Each scene shows the same named points in several views. A view is turned or mirrored, shifted and resized as a whole, has a little noise and may leave points out.
In the rows, zero is written as 128.

Scene 1
View 1
j226: [116 130 138 130 119 119 134 118 121 125 142 121 107 126 128 118 132 122
 131 109 129 118 134 119 121 133 120 141 128 131 139 121 143 110 132 118
 151 113 141 136 138 134 139 123 130 126 149 109 137 142 122 129 128 124
 138 124 122 141 141]
j396: [115 147 146 133 122  99 154 125 120 105 130 129  93 109 135 115 126 123
 132 107 132 121 145 128 110 125 140 141 147 126 145 130 143 128 147 142
 112 114 136 122 130 135 138 120 133 137 140  99 145 149 132 112 127 115
 130 114 123 147 114]
j921: [122 136 133 116 111 119 137 125 124 128 139 122  82 119 138 112 121 139
 138  92 130  93 147 124 130 154 122 137 124 138 135 113 150 125 146 115
 152 107 128 146 132 156 126 108 109 117 160  94 140 143 122 130 131 124
 148 115 148 140 134]
j954: [123 123 146 148 122 104 169 145 111 127 125 109  76  89 154 107 124 125
 139 100 110 127 151 108 128 133 138 155 158 129 140 118 133 129 149 139
 117 110 146 144 147 144 178  99 123 129 177  75 160 162 136 120 147 142
 113 100 109 151 117]
j881: [109 151 143 113 111 134 100  88 141 133 149 123 138 153  98 127 136 121
 118 109 142 100 124 131 116 136 105 136 100 135 129 125 153  93 129  97
 176 118 127 137 118 133 102 142 127 131 127 142 121 143 117 131 104 105
 161 133 134 135 167]
j996: [113 129 140 127 118 116 142 126 112 118 135 127  92 120 137 112 130 122
 138 107 126 122 137 123 119 124 128 144 142 127 148 117 137 112 136 123
 139 108 139 129 144 143 142 116 133 133 147 102 137 147 125 123 136 125
 131 122 119 142 130]
j455: [120 156 170 149 114 114 137 106 151 147 130  93 133 109 109 124 127 119
 109 100 116 112 143 114 121 137 125 159 122 134 113 136 145 115 152 121
 135 128 134 155 114 123 154 125 119 139 159 114 159 179 141 119 111 121
 130  96 107 152 153]
j602: [113 123 143 143 125 106 160 135 103 111 130 126  90 107 146 113 133 114
 139 114 120 144 136 118 114 111 137 150 160 122 154 122 129 115 136 138
 120 110 151 123 153 133 164 115 146 138 149  94 145 150 129 116 143 131
 114 118 101 146 118]
j622: [132 143 153 153 122 111 139 116 152 144 141  90 126 102 118 129 122 129
 114  97 123 106 147 103 132 164 119 145 111 143 103 136 158 129 149 125
 143 131 142 165 111 119 157 119 109 110 178  98 163 156 132 135 115 125
 139  95 124 151 148]
j198: [116 136 153 155 129 106 145 117 129 120 135 110 127 112 120 127 134 110
 119 116 125 140 133 110 114 123 129 148 136 127 130 137 142 113 136 135
 126 126 151 132 131 110 161 130 142 134 149 110 150 151 132 122 122 124
 123 113  98 150 137]
j861: [124 140 129 113 112 117 133 123 127 123 143 125  85 121 136 114 120 141
 138  92 137  89 148 124 129 160 120 131 119 139 133 116 156 130 144 117
 154 108 126 144 127 153 118 111 106 112 158  95 138 134 120 133 127 119
 154 116 156 140 131]
j111: [125 148 128 134 131  85 158 133 122  84 139 137  85 104 142 124 117 131
 136 106 152 114 150 124 110 147 143 118 138 132 137 141 164 153 147 156
 104 118 141 118 120 123 123 121 127 112 143  86 146 116 124 121 124 107
 144 117 148 146  94]
j220: [115 148 164 150 120 111 139 108 139 135 131 103 132 114 112 125 133 112
 113 109 119 128 137 116 116 123 128 156 131 129 125 135 140 109 144 127
 131 127 141 142 123 119 157 129 133 142 149 118 153 168 137 117 115 122
 125 106  98 150 147]
j541: [116 111 140 141 121 129 132 122 116 141 144 106 115 124 129 118 137 117
 131 112 115 130 127 105 132 132 112 151 129 132 137 113 133  96 126 108
 166 112 150 147 151 134 164 119 133 123 165 109 141 150 122 137 138 140
 128 120 105 141 158]
j174: [123 140 143 129 112 119 137 120 134 138 138 109  98 113 130 116 123 134
 129  93 124  97 147 116 131 154 120 145 122 137 124 120 149 123 147 116
 149 114 131 154 126 146 140 112 109 119 167  97 149 155 127 130 126 126
 141 107 134 144 141]
j74: [124 141 133 132 123 107 140 123 130 114 144 120 101 115 130 124 123 131
 130 102 140 107 143 118 122 152 126 130 123 137 128 130 158 133 142 130
 137 118 138 138 123 130 130 121 120 112 155  98 144 131 122 130 123 117
 145 115 140 144 126]
j257: [125 177 155 136 121  92 137 104 160 110 138 116 127 111 108 133 117 129
 109 101 149  95 152 128 110 154 134 129 112 138 109 152 172 145 158 142
 116 134 128 135  91 113 112 133 115 122 139 112 153 142 133 118  95  95
 154 104 145 150 123]
j145: [116 128 144 139 120 107 161 137 109 118 127 121  81 103 148 109 128 122
 139 105 117 129 144 119 119 122 138 151 158 125 148 119 132 122 144 135
 120 109 144 131 147 145 162 107 131 136 158  88 149 156 132 116 142 132
 118 110 111 147 118]
j763: [121 123 111 121 127 114 133 129 113 104 153 136  90 128 140 122 128 132
 142 109 148 112 135 118 124 152 119 117 121 136 142 120 157 126 127 124
 154 109 143 128 138 134 120 122 127 101 149  97 128 106 109 141 133 119
 153 134 150 135 126]
View 2
j954: [153 116 136 108 114 132 107 124 119 168 134 128  89 123 112 127 107 121
 125 103 166 116 141 117 115 141 140 115 115 109 137 129 145 140 171 156
 168  65 135 129 115 128 167 116 116 104 121  99 140 111 130 122 134 133
 120 103 118 148 121]
j881: [114 132 147 156  99 100 144 122 153  99 118 117 143 146 158 105 135  74
 138 176 120 176 153 155 132 130 120 100 101 118 104  88 134 114 109 158
  94 154 139 122 142 131  95 176 146 121 131 144 144 158 117 155 163 117
 105 153  92 133 112]
j996: [133 132 137 120  91 116 121 134 135 142 120 127 110 125 132 119 114  92
 139 137 142 141 139 136 130 145 125 115  99 115 130 103 144 128 146 163
 145 103 136 123 126 127 140 133 130 107 112 130 133 133 119 133 142 127
 118 124 105 138 122]
j220: [144 112 137 132 122 121 140 120  96 140 113 121 120 138 141 115 122  98
 108 148 146 143 161 127 104 128 141 118 139 109 119 115 139 130 123 147
 140 117 136 128 142 131 142 150 130 122 127 124 159 125 142 126 146 108
 114 141 112 129 100]
j226: [129 134 143 128 100 115 123 127 141 129 120 124 117 131 137 119 123 100
 139 141 137 143 146 141 130 139 129 111 106 117 123 108 143 127 140 161
 135 114 136 124 125 124 128 143 136 114 120 133 138 133 119 137 146 128
 116 129 103 143 115]
j257: [106 121 133 147 130 113 177 124 113 112 135 135 115 137 124 116  95  78
 115 137 155 156 135 149 107 117 152 117 126 136 114 110 157 113  93 144
 114 133 148  85 130 132 105 134 132 142 184  89 124 116 144 141 161 127
  95 136 116 114 125]
j145: [146 121 133 108  95 124 116 134 118 165 126 130  95 119 119 123 105 101
 130 118 157 127 137 123 121 148 131 120 106 111 137 112 147 135 159 160
 162  79 136 124 123 129 162 117 119 102 112 116 135 121 128 124 134 127
 120 111 112 139 124]
j396: [129 125 129 119  94 117 142 139 112 151 124 135 100 121 120 122  95  80
 126 129 156 142 130 133 120 143 132 125 107 121 133 101 155 125 134 157
 150 101 140 108 127 130 143 116 122 114 130 113 126 121 132 129 142 123
 113 119 113 122 127]
j541: [145 133 149 123 114 123 101 117 142 132 113 115 121 137 146 119 144 125
 138 143 131 132 161 132 129 138 130 107 116 105 122 121 132 136 156 161
 144 108 130 145 125 119 140 156 138 110 101 145 156 132 116 131 142 126
 124 131 101 159 100]
j763: [105 159 144 123  93 110 124 135 172 107 125 133 111 123 127 124 114 102
 164 130 131 136 127 157 149 142 130 114  86 135 129 107 156 121 140 169
 135 116 139 104 106 110 107 129 142 123 131 131 110 124 105 143 148 153
 115 119  99 146 130]
j198: [140 129 137 118 117 121 136 129  93 140 102 126 111 131 137 123 122 106
 118 143 143 129 156 131 111 135 146 129 140 116 129 119 147 132 126 153
 159 114 135 125 133 119 145 137 133 128 117 137 153 112 138 119 139 114
 121 137 110 133  99]
j921: [123 125 143 135 104 117 118 119 169 128 148 124 111 132 124 116 112 100
 144 123 149 147 133 141 132 135 126  97  85 119 119 110 141 124 153 159
 118  99 140 116 116 131 122 138 129 105 142  98 125 138 112 150 152 143
 106 114 106 149 135]
j455: [144 101 141 143 138 124 140 108 105 137 128 118 121 146 137 112 124 106
 102 143 154 148 164 125  98 119 145 106 141 108 111 123 134 129 124 142
 124 113 139 128 141 138 136 157 128 120 146 103 163 128 143 134 152 110
 106 139 115 133 102]
j111: [103 145 129 116  98 114 155 144 127 129 130 146  92 115 107 129  82  84
 142 113 155 133 114 149 129 140 145 132 102 143 138 109 173 119 123 159
 150 105 144  81 109 117 123  99 127 133 156 102 100 104 129 131 146 146
 109 111 113 122 140]
j622: [130 117 147 141 155 129 133 102 131 116 135 119 115 147 130 119 128 131
 117 125 153 134 159 136 107 112 157 103 137 122 110 140 139 129 130 142
 124 111 139 118 123 125 120 154 135 132 165  92 150 113 136 139 155 134
 104 130 116 149 106]
j174: [131 116 145 137 122 123 121 111 153 128 145 121 112 139 128 116 120 112
 132 124 150 144 146 134 121 127 136  96 106 116 115 121 136 128 147 152
 119 100 139 122 120 132 125 147 129 111 146  96 139 133 122 145 153 136
 106 120 111 149 123]
j74: [115 138 142 129 113 116 137 125 143 118 129 131 110 129 125 122 111 102
 141 129 143 140 137 146 127 132 140 114 107 130 124 114 152 122 130 155
 132 115 141 105 117 121 117 132 136 127 147 113 123 118 123 139 150 140
 109 123 108 138 124]
j861: [114 130 143 137 104 115 124 122 174 119 149 126 111 132 124 116 111  98
 148 122 146 150 130 146 135 133 127  96  83 125 117 109 144 122 146 159
 113 106 142 109 114 129 112 138 132 110 151  97 119 137 112 153 156 147
 103 114 105 147 137]
View 3
j602: [171  96 124 122 134  96 153 138 149 155 187  84 154 124 149 132 124 153
 138 146 150 109 122 226 148 118 130 163 140 154 136 104 143 162  51 144
 125 132 106 107  95 164 126  98 170 124  81 180  79 105 142  86 144 161
 153 115 134 157  73]
j622: [104 117 172  95 148 132 161  91 126 144 144 151 119 133 141  93 137 157
 129 152 109 171 156 156 103  77 120 142 118 142 181 155 115 121  95 101
  59 132 179 131 131  78 106 128 153  99 174  87 154 125 146 154 151 142
 101 129 118 157  91]
j763: [ 73 128  85  68  96 129 160 123 142 136 149 141 178 127 148 122  76 148
 213 114 186 108  76 184 155 125 123 151 148 151 140 158 137 165 111 108
 132 132 158 114  89 132 100 114 171 101 173 162 111 119  79  95 138  99
  92 119  93 154  85]
j861: [ 87 154 110  88 102 139 165  95 146 148 107 155 150 144 160 125  76 151
 215 144 174 126 116 192 146 116 134 126 124 140 175 160 117 178  70  89
 116 139 166 114 105 113 106 128 146 105 171 121 144 125 111  96 132  86
  95 111  91 156  94]
j541: [142 114 123 100 165 102 171 169 136 116 178 144 159 140 135 112 152 158
 152 176 110 137 126 206 127  79 144 181 130 136 158 162 133 192 131  98
 122 140 148 122 112 158 110 103 179 104 149 133 102 141 139 115 123 146
 154 130 108 132  88]
j74: [ 94 124 123  89 109 132 154  95 140 152 136 131 147 129 151 116  88 153
 177 125 160 129 110 171 136 115 122 137 138 147 152 146 125 137  83 112
  97 131 159 120 106 108 111 120 160 104 154 130 133 112 108 114 152 110
  95 121 111 160  92]
j881: [114 155  88 110 128 116 136 137 145 129  96 144 151 150 147 106  76 175
 193 156 102 136  86 137 106 119 188 144 164 119 130 210  96 163 191  55
 106 151 178 149 110 162 133  95 187  88 155  57 151 132  86 102 164  45
 120 173 112 106 152]
j257: [ 95 124 148 106  96 138 126  46 141 182 100 105 118 123 158 105  64 162
 147 107 136 148 116 117 104 132 135 107 153 143 140 145  99  74  86 108
  49 132 170 141 117  83 133 121 158  98 135  76 170  89 102 128 195  83
  73 144 142 160 121]
j145: [163 109 135 122 129 107 160 120 149 160 168  99 145 130 155 135 120 149
 147 152 155 115 141 233 151 113 127 149 126 151 159 102 137 168  28 138
 118 134 114 103 101 146 124 111 153 125  94 167  97 109 152  88 135 154
 143 105 126 165  70]
j220: [165 104 155 131 154 101 141 121 139 152 152 102 124 135 143 107 131 166
 108 160  89 149 142 168 101  99 152 154 142 136 143 140 113 126 107 111
  75 138 144 137 120 137 136 100 174 107 102  94 127 111 148 122 168 134
 144 147 147 138 111]
j455: [155 119 170 131 158 113 147 101 136 155 129 122 112 142 146 101 135 167
 112 171  82 164 164 163  94  89 152 140 128 130 165 149 105 128  96  98
  62 140 158 138 131 116 133 113 158 104 122  69 152 117 159 132 163 129
 134 143 140 141 113]
j954: [158 102 159 115 139 112 172 112 142 159 179 112 136 129 155 131 143 144
 135 159 154 129 162 241 150  95 110 151 108 154 182  94 143 168   4 144
 108 129 121  99 110 122 112 122 143 127 110 172 101 113 171 105 125 181
 140  90 123 177  53]
j198: [157  87 144 116 151 101 144 132 137 149 185  94 139 121 137 107 136 161
 106 141 107 138 125 171 114 103 136 167 149 147 129 129 129 117 108 130
  85 130 133 130 108 140 129  95 183 106 104 131 104 106 136 123 167 157
 142 142 145 146  93]
j996: [142 122 110 113 124 110 155 134 149 146 150 113 156 134 151 128 102 155
 171 149 148 116 112 207 143 118 146 151 140 141 144 138 129 174  84 111
 124 138 132 115  99 157 123 103 167 114 116 146 106 117 123  88 141 118
 137 125 117 145  94]
j226: [127 124 111 102 131 113 155 136 145 138 146 127 155 136 146 117 107 158
 171 150 136 126 109 190 132 108 145 155 142 139 147 156 123 170 113 100
 116 137 147 122 105 148 119 106 172 105 138 128 115 125 119 101 143 112
 129 133 114 139  99]
j174: [113 141 139 103 131 128 165 103 140 145 124 152 134 145 153 116 112 154
 175 163 138 144 143 192 130  94 135 137 117 138 184 154 116 171  73  93
  98 137 164 118 118 111 110 125 147 106 162 106 144 129 138 113 133 115
 112 115 105 153  92]
View 4
j602: [140 125 165 154 125 112 128 116 155 164  91 135 125 152 150 134 146 121
 117 114 154  95 152 144 125 121 147 122  95 115 120 138 122 156 174 171
 131 111 111 127 103 106 121 154 117 144 123 125 188 138 141 139 155 152
 132 127  97  96 134]
j921: [124 103 148 120 139 111 104  90 124 136 119 133 121  98 153 123 103 117
 119 118 120 122 139 146 155 144 126 144 114 159 104 123  84 132 109 169
 139 107 102 109 132  89 126 132 139 114  95 110 149 121 147 164 111 134
 145 123 117 117 130]
j145: [143 120 163 141 141 115 118 107 155 161  99 131 120 149 151 134 135 124
 123 112 148  96 152 139 133 139 148 131  96 124 114 143 110 152 162 171
 133 106 114 124 104  98 125 149 122 129 117 111 183 137 138 149 147 140
 129 127  92 100 137]
j763: [106  87 150 136  98 106 125 103 118 113 102 145 123  90 140 107 110 117
  93 124 129 137 120 177 136 124 108 134 115 152 117 118 104 134 114 173
 139 122  94 114 134 104 126 147 125 131  89 138 146 114 138 142 132 142
 155 131 142 115 122]
j881: [102 141 119 139  87 100 110  98  98 159 131 145 146  74 165 126 112  89
 114 132 111 128 148 130 172  77 119 129 136 163 108  64  91 123  95 140
 133 107  81 102 154 114  98  93 150 173 115 158 121 110 174 152  78 179
 161 111 144 131 121]
j996: [129 119 152 147 116 107 118 107 138 155 105 137 130 121 154 128 130 114
 114 118 136 108 148 145 140 117 135 128 107 139 115 121 102 145 142 169
 134 110 100 115 122  99 117 137 128 145 112 128 168 127 149 149 128 152
 142 121 111 107 128]
j622: [121 122 131  88 147 144 129  96 125 162 129 140 111 121 142 129  95 111
 133 123 131 103 158  95 168 138 128 125 133 117 102 100 126 119  99 140
 150 112 126 131 130 140 122 127 135  87 111 118 119 129 167 142 107 153
 118 138 117 152 159]
j954: [147 111 167 125 160 131 123 109 163 163 101 129 112 155 147 136 128 130
 131 110 148  89 159 126 136 159 149 127  95 114 113 154 116 149 156 177
 140 105 127 129 102 102 131 159 122 100 112  97 183 141 142 151 153 135
 117 134  86 109 150]
j396: [139 135 150 135 135 100 115  93 124 149 106 137 112 140 149 132 128 118
 118 115 155 114 135 147 130 123 144 142 108 125 110 119 114 143 165 144
 122 111 108 123 102 109 124 130 120 140 121 128 153 139 126 138 131 131
 140 129 104  98 130]
j198: [129 140 143 134 116 128 139 116 138 176 104 144 124 147 146 136 134 110
 123 122 153  93 160 113 142 103 141 113 117 101 115 103 141 142 152 144
 135 113 117 135 115 139 114 135 120 139 130 142 152 137 159 126 134 171
 124 132 111 123 146]
j541: [116 111 152 144 107 135 132 129 156 176 106 139 144 115 154 130 130 110
 122 124 121  94 174 116 158 114 128 103 111 133 119 116 111 144 114 185
 151 107 107 116 141 111 109 146 138 134 111 128 174 117 183 154 130 183
 129 120 119 133 142]
j220: [132 155 136 126 128 124 126 106 132 188 118 140 127 140 156 142 129 105
 133 120 143  92 167  98 155 103 146 119 121 111 108  94 127 136 142 135
 134 105 116 129 118 134 109 116 131 140 134 135 143 137 165 138 112 169
 125 126 105 127 146]
j74: [119 111 141 116 126 112 120  92 114 133 115 142 113 110 142 119 105 116
 112 121 137 124 130 147 144 130 122 138 123 137 109 110 112 129 120 151
 136 117 107 122 123 118 126 133 127 117 103 128 132 126 140 141 120 137
 141 133 126 121 135]
j174: [125 114 143 110 144 123 110  94 129 152 124 134 120 109 152 128 102 114
 129 120 122 110 153 122 162 142 130 135 119 144 104 116  97 129 107 160
 142 104 112 116 131 104 123 129 139 105 105 111 143 124 158 161 108 144
 133 126 113 130 143]
j111: [130 115 146 117 135  93 119  79 103 113 105 144  95 126 133 117 108 124
 102 116 163 137 104 174 118 134 129 155 115 127 109 119 121 132 157 137
 121 125 107 130  99 118 137 136 110 120 104 130 130 138 104 125 135 108
 147 143 122 100 128]
j455: [132 156 129 107 147 131 119  96 126 188 130 137 122 132 157 143 115 103
 143 120 135  92 172  84 169 118 147 125 128 115 100  91 120 129 123 130
 137 102 120 127 124 132 111 108 138 120 131 125 130 137 170 148  97 163
 122 126 103 138 154]
j257: [125 150 118  91 141 103 114  67  81 138 133 145  98 115 142 127  92 107
 120 121 152 131 121 129 150 116 131 154 140 124  97  77 123 114 129  99
 121 118 111 130 112 144 125  98 125 119 119 141  87 138 128 127  91 127
 142 139 126 126 139]
View 5
j996: [138 129 133 147 125 151 143 117 119 132 128 130 124 107 131 126 105  78
 114 125 137 112 130 118 135 148 129 133 129 100 137 137 107 138  96 135
 123 105 111 133 110 128 121 159 138 120 126 101 100 129 156 136 115 105
 110 125 102 122 131]
j763: [137 122 131 151 108 140 134 121 112 127 125 101 108 123 139 142  96 119
 109 127 128  84 173 100 137 120 134 134 134  85 132 135  99 112  89 120
 121 111 116 147  94 111 134 154 140 143 135  89 100 144 151 111 125  85
 122 159 115 136 109]
j74: [137 116 137 143 121 136 127 124 122 143 110 120 109 131 138 152 100  94
 133 122 113  94 150 103 123 133 133 122 124  93 132 129 113 134 112 130
 148 109 104 143 107 123 132 145 147 137 121  86 108 137 138 103 109 104
 120 146 110 133 129]
j111: [138 136 138 146 111 133 173 130 124 136 100 133 107 134 139 161 107  83
 117 116  81  93 151  91 119 118 132 132 104  93 132 153 103 144 131 124
 145 113  90 147  97  86 130 156 160 148 133  61  88 138 146  99  91 102
 131 138 131 164 106]
j174: [127 104 144 132 130 135  97 125 125 155 114 116 117 124 132 145 101  77
 138 125 123 102 134 125 124 139 126 114 135  88 142 119 126 142 100 133
 159 103 100 141 119 144 129 153 130 121 113  97 113 126 134 101 121 107
 111 137  94 118 152]
j455: [141 107 136 135 148 143 106 119 135 155 105 149 118 127 132 140 101  60
 167 118 131 122 111 113 108 174 134 110 123 115 133 106 129 161 134 153
 166 106 110 131 129 169 123 124 152 116  95 106 127 129 123 121 100 139
 108 123  90 100 167]
j145: [139 151 134 145 123 145 157 126 131 138 133 146 133 110 128 125 120  50
 119 119 122 126 109 131 138 146 121 125 117 100 139 151 118 155  99 130
 132 110  87 142 112 112 114 181 138 118 125  97  85 100 150 129 120 120
 110 107 102 132 143]
j226: [141 120 130 148 127 149 125 116 119 133 127 124 119 114 133 130  99  90
 126 126 144 107 140 111 132 151 132 130 134 100 133 125 108 131  98 136
 129 106 119 135 112 139 125 146 141 126 120 105 110 136 146 131 118 107
 112 137 100 115 134]
j921: [119 101 150 131 123 140 106 125 115 149 115 105 118 119 129 145  96  85
 117 129 118  93 141 127 128 124 126 121 137  77 147 131 115 134  88 126
 148  97 101 141 114 129 132 163 123 123 125  90 106 135 148 104 120  87
 111 140  99 131 138]
j396: [137 134 139 142 128 149 165 124 125 136 111 148 121 116 131 138 108  60
 118 117 109 115 120 111 124 146 129 133 111 104 138 147 106 155 122 138
 137 105  98 135 110 114 121 158 151 125 125  83  94 131 155 129  94 112
 115 116 115 138 128]
j602: [149 162 121 157 122 150 174 120 132 125 139 153 131 106 132 116 121  56
 117 117 133 131 112 122 142 157 123 132 116 109 133 151 109 150 102 134
 116 115  96 139 109 112 109 174 147 121 126 102  84 101 153 143 119 126
 111 107 107 128 136]
j541: [149 132 117 154 126 145 111 113 126 133 147 125 124 110 135 115 107  91
 138 127 169 119 132 122 144 163 129 121 142 103 129 114 120 128  82 136
 122 114 118 140 115 155 119 152 136 120 113 127 113 110 136 136 145 123
 106 135  85  94 154]
j220: [151 124 127 145 145 148 130 116 133 142 117 156 119 119 133 130 105  64
 157 119 140 126 111 106 116 179 134 120 119 123 127 115 118 157 132 153
 145 111 116 130 122 160 118 126 159 121 102 109 120 128 134 138 100 139
 110 119  97 103 155]
j861: [119  98 150 132 121 138 110 124 114 148 108 104 113 123 132 152  93  93
 116 129 112  85 151 119 124 120 129 124 134  78 145 130 113 130  94 126
 150  98 104 141 110 126 136 155 126 129 127  84 108 144 148  99 114  83
 115 147 106 136 129]
j257: [136  93 147 131 137 136 131 125 127 152  73 139  98 143 138 173  88  82
 154 117  86  91 143  82  93 144 142 122 107 108 131 118 111 155 161 148
 174 105 111 133 117 135 137 109 167 140 107  68 125 168 131  98  66 115
 126 145 119 138 126]
j198: [161 148 114 158 132 145 153 116 138 132 128 158 118 120 139 126 113  74
 152 115 140 126 121  99 126 175 135 123 115 125 120 123 115 149 128 145
 132 120 112 138 114 142 114 136 166 130 107 108 109 117 132 138 109 146
 115 124 102 110 146]
View 6
j198: [111 132 153 130 130 138 103 132 133  99  95 106 117 180 135 127 112 126
 145 136 111 116 111 150 134 125 128 111 118 103  80 130  97 107 176 130
 119 150 155 139 117  75 115 129 157 158 156 132 122 148 183 105 118 110
 138 129  95 148 124]
j111: [129 122 110 133 132 102 148 174 138 173 108 130 107 155 127 139 119 189
 149 102 177 124 118  86 105 118 136  74 127  80  89 106 152 100 135 146
 117 161 136 145  99  70 117 121 113 125 178 123 118 124 153  94 150 165
 102 138  77 141  99]
j763: [122 133 102 120  98 134 152 139 134 165 109 150 124 134 111 158 100 153
 122 133 155 116 114  89  72 119 123  78 107 108  93 134 139 119 125 161
 143 125 129 152 109  68 144 116 125 162 170 163 141 119 146 115 131 129
  87 103  97 125  94]
j455: [ 76 144 150 141 112 178 110 137 119  66 122 107 125 163 136 130 111 109
 172 158 104 126 131  95 141 122 137 114 129  83 105 126  75 112 175  95
 118 157 172 116 129  80 112  98 173 135 160 108 130 142 160 128 131 108
 138 137  89 143 138]
j954: [114 133 106 140 172 154 102 158 153 114  99  84 152 155 112 124  98 181
 156 122 148 144 114 118 120  89 117  91 114  57  51 109  76  89 214 161
 119 130 149 149 106  85  86 109 154 161 172 139 164 167 169 117 151 120
 113 100  84 122 147]
j602: [117 128 144 129 171 137 108 143 159 131  99  99 133 174 113 133 102 163
 141 127 145 128 101 153 110  90 114 102 113 101  52 134  97  99 186 156
 118 134 143 171  95  81 102 135 142 171 155 140 153 162 187  99 143 134
 129  94  99 138 120]
j220: [ 88 139 162 134 123 161 107 133 128  80 113 109 119 176 134 131 111 111
 159 153 106 121 119 127 136 121 131 117 126 101  93 135  84 113 171 105
 118 155 164 132 119  79 114 116 166 147 152 116 127 144 174 115 126 113
 144 130  96 147 129]
j174: [ 87 145 107 136 106 178 135 143 127 107 126 124 139 131 116 146  98 137
 155 154 136 133 129  66 101 110 128  93 118  78 100 124  90 114 163 127
 134 133 152 129 120  78 122  88 154 146 169 135 154 133 140 136 142 115
 102 112  89 119 129]
j257: [ 92 136 138 140  89 133 146 163 109 119 129 136  94 157 145 137 127 136
 173 131 137 118 136  55 131 141 155  92 142  83 128 111 135 114 122  88
 114 182 160 109 119  70 127 102 138 100 170  92  96 111 143 112 139 151
 122 170  76 151 108]
j74: [108 136 111 133 104 142 141 150 127 136 115 133 121 141 123 145 108 150
 146 133 145 123 124  77 101 122 133  86 119  88 100 122 123 112 140 135
 131 142 142 134 115  73 130 105 137 139 171 136 132 123 146 118 136 130
 101 126  88 130 111]
j861: [ 92 142 100 131 100 169 158 148 130 139 135 143 133 118 109 158  96 150
 148 148 156 132 125  46  77 105 129  80 118  87 105 128 117 116 133 133
 139 129 140 141 112  75 135  90 136 142 171 140 155 121 129 132 150 135
  86 105  91 117 109]
j622: [ 96 144 105 144  88 166 115 143 107  82 107 115 130 144 136 132 109 125
 158 145 111 125 140  75 134 142 138  95 120  62 110 107  88 111 173 119
 130 148 163  99 141  76 119  86 168 134 179 131 125 132 142 137 120  90
 109 146  78 128 140]
j396: [105 130 143 133 150 136 131 157 147 135 119 114 120 166 121 136 110 163
 157 128 154 130 110 109 111  99 128  96 127  95  78 126 115 102 157 129
 113 154 146 157  94  77 110 123 134 141 159 114 138 142 168  99 153 156
 125 116  91 143 112]
j881: [ 67 150 166 119  61 183 158 109 116 106 146 166 109 144 122 169 105  73
 141 186 111 104 120  79  81 124 133 113 124 149 135 170 121 145  93  87
 142 139 154 141 117  69 168 110 149 149 141 131 130 103 146 128 120 123
 121 115 115 141  90]
j921: [ 89 143 105 132 112 176 150 146 136 131 134 135 140 123 106 156  95 151
 151 151 153 135 123  55  80  97 124  84 118  86  97 130 106 117 145 135
 138 126 144 143 109  77 127  92 141 148 168 138 161 129 135 133 151 132
  92  97  94 115 117]
j226: [ 99 139 135 127 112 162 132 129 135 121 117 132 128 149 115 150  99 128
 139 151 131 120 113 108  94 111 122 100 113 113  91 144 105 119 146 133
 135 131 144 149 112  74 134 115 147 162 156 143 146 134 159 119 131 119
 114 102 103 131 110]

In a view up to two points have been moved. Name them for each view, in the order of its rows, or write -.
view 1: j996, j198
view 2: j74
view 3: -
view 4: j111
view 5: j861
view 6: j763
